Each row is a point on a tangle of strands that fork and nearly touch. The rows are in no order.
Points whose rows are less than 25.1 apart are linked; no others are. Some points are linked to none.
q435: [-12 -32  34 -22 -16  12  -8   9 -13 -15 -13   4]
q397: [-26   4   8 -21  28  41 -15  14  20  58  10  20]
q614: [ -1   8  -6  35   7 -22  23  15 -15   2  31   6]
q845: [-10 -21  18  -7 -22 -11   7   2 -18 -24  -3  -1]
q415: [-10  -7  27  15  17  -9  14  38 -23   5  27  21]
q849: [-13  -9  19   3 -14 -23  22  20 -22 -19  15   8]
q316: [ -6 -14  15 -11 -16   9  -6 -11  -9 -17 -17  -6]
q594: [-14   4  13 -31  24  42 -13   0  28  40  -7  17]
q187: [ -2 -15  -4  -9 -30 -27   7   0 -10 -30   1  -7]
q735: [-7 -6 19 22 32 18 -2 30 -9 32 24 17]
q189: [-11 -24  31 -30  -8  26 -19   3  -1  -2 -19   1]
q867: [  5 -13 -11 -22 -28 -11 -14 -22  -5 -28 -31 -13]
q62: [ 12   4 -23  15 -13 -45  18  17   0 -13  24  -3]
q807: [  2   0  -5 -30 -20   5 -13 -30  -1 -20 -45 -10]
q240: [-12  -3  24  15  11 -14  19  32 -24   0  26  19]
q677: [-25   2   7 -10  30  39 -17  16  14  60  13  16]
q893: [  9  -2 -17  10 -18 -38  15  10   0 -18  17  -5]
q656: [-12 -13  29 -50  -1  36 -20  -7   8   2 -36   7]
q44: [  2   4  -6  -3  -9   7  -7 -22   1  -9 -17 -11]
q742: [ -1   1   4 -13  -6  14  -9 -22  -1 -12 -23 -10]
q155: [ 12  31 -26  34  20   7   6 -18  16  18  10 -13]
q683: [  8   7 -18  20   0  -6   3 -13   4   0   7 -12]
q897: [  6 -17 -11 -18 -33 -16  -9 -16  -5 -30 -23 -11]
q285: [-12 -25  31 -10 -13   5   1  14 -13 -15  -2   5]
q45: [-11 -20  32 -40  -7  29 -22  -1   2  -1 -28   4]
q496: [ 10  -7 -21   5 -18 -31   5   0   1 -19   6  -8]
q816: [ -6 -14  16  -2 -16  -1   3  -3 -11 -17  -4  -4]
q756: [ -8 -20  10  -8 -28 -19   7   1 -14 -30   0  -1]
q464: [ 10  15 -20  22   6  -2   0 -17   8   3   4 -12]
q711: [ 11  41 -24  36  27  12   7 -20  17  24  13 -12]
q602: [ -1   2   5 -23 -13  11 -11 -25  -3 -14 -32  -8]
q578: [ 10  45 -15  27  33  23   9 -24  21  29   8  -7]
q721: [ 13  29 -29   5   9   5  -3 -31  17   5 -13 -12]
q597: [-23   7   3 -29  29  45 -12   5  27  58   7  22]
q281: [-16 -18  30  -5 -14 -15  16  24 -23 -20   9  12]
q484: [ 3  3 -8 24  0 -8  9 -3 -5 -2 13 -7]
q485: [  8   4 -18  -2 -11  -4  -7 -24   4 -12 -18 -13]
q52: [-3  0 21 -4  9 28 -9 -2  5 13 -7  0]
q34: [-12 -29  35 -26 -12  19 -15   7  -8 -10 -18  -1]
q113: [ 33   1 -36  -2 -14 -23 -15  -9  17 -20 -19 -16]
q743: [ -2  -3  -3  16 -10 -23  17   9 -12 -14  19   1]
q477: [  7  10 -19  25  -5 -41  22  19  -7  -7  30   0]
q32: [-10   8  14  23  10 -23  25  29 -25  -2  32  17]
q23: [ -3  -5  18  28  28   8   6  31 -15  24  29  18]
q574: [ 18  21 -36  11   5  -7  -6 -24  20   0  -9 -17]
q876: [ 26  -4 -32  -8 -19 -25 -13 -11  13 -23 -20 -15]
q259: [  7 -13 -15   0 -24 -30   5   0  -3 -27   3  -8]
q684: [ -3  -2  23 -56   0  35 -14 -17  13   1 -42  10]
q778: [ 15   1 -27  -7 -17 -13 -11 -18   6 -18 -19 -14]
q93: [  9  26 -21  23  14   8   1 -22  12  10   2 -12]
q419: [  1  15   5  15  14  20   1 -13   7  12   2  -5]
q17: [ 20 -12 -24  -8 -27 -28  -6  -6   7 -28 -12 -12]
q617: [ -2   3  19 -59   5  38  -9 -20  17   4 -40  16]
q20: [-13 -22  28  -9 -16 -10  11  15 -21 -20   5   7]
q359: [  3   0 -10  21  -7 -21  15   3  -7  -9  18  -2]
q180: [ -4   9   8  31  13 -22  24  22 -21   1  32  12]
q410: [-10  -8  16  16  33  23  -8  32  -3  45  22  18]
q888: [ -7  -2   6  10 -10 -25  19  15 -16 -15  20   5]
q309: [-13  -1  12  10  35  33 -10  25   6  52  18  14]
q763: [-17   2   8   2  35  33 -13  21  12  58  17  15]
q767: [  5  12 -17  32   1 -32  22  15  -7  -2  33   1]
q146: [  9  42  -8  18  36  34  11 -22  25  27   6   1]
q729: [ 36  10 -42   4  -4 -20 -15 -15  24 -12 -18 -17]
q671: [ 28  18 -41   3  -2 -13 -13 -20  23  -6 -16 -17]
q197: [ -7  -6  21  23  29  -2  13  40 -22  16  32  24]
q124: [  6  -3 -15 -22 -19  -6 -14 -27  -1 -21 -35 -12]

A fork is a point with three links, a tip a point with one. Leave the first point through the second and follow the links. Name the first fork or tip that comes.
q259; q187 => q845
q464; q93 => q146
q44; q485 => q876
q45; q656 => q617
q309; q763 => q597
q602; q807 => q897
q743; q888 => q20
q729; q671 => q721

A fork is a point with three links. Follow the links from the first point to the second and name the forks in between, in order.
q45; q845 => q20
q17; q602 => q876
q496; q435 => q845 q20
q189; q816 => q20 q845
q20; q187 => q845

Name the points in between on the shortest way along the links from the first point to the second, in order.
q602; q867 => q807 q124
q578; q683 => q711 q155 q93 q464
q614; q415 => q180 q32 q240
q816; q888 => q845 q20 q281 q849
q729; q44 => q113 q876 q778 q485
q17; q721 => q876 q113 q729 q671 q574
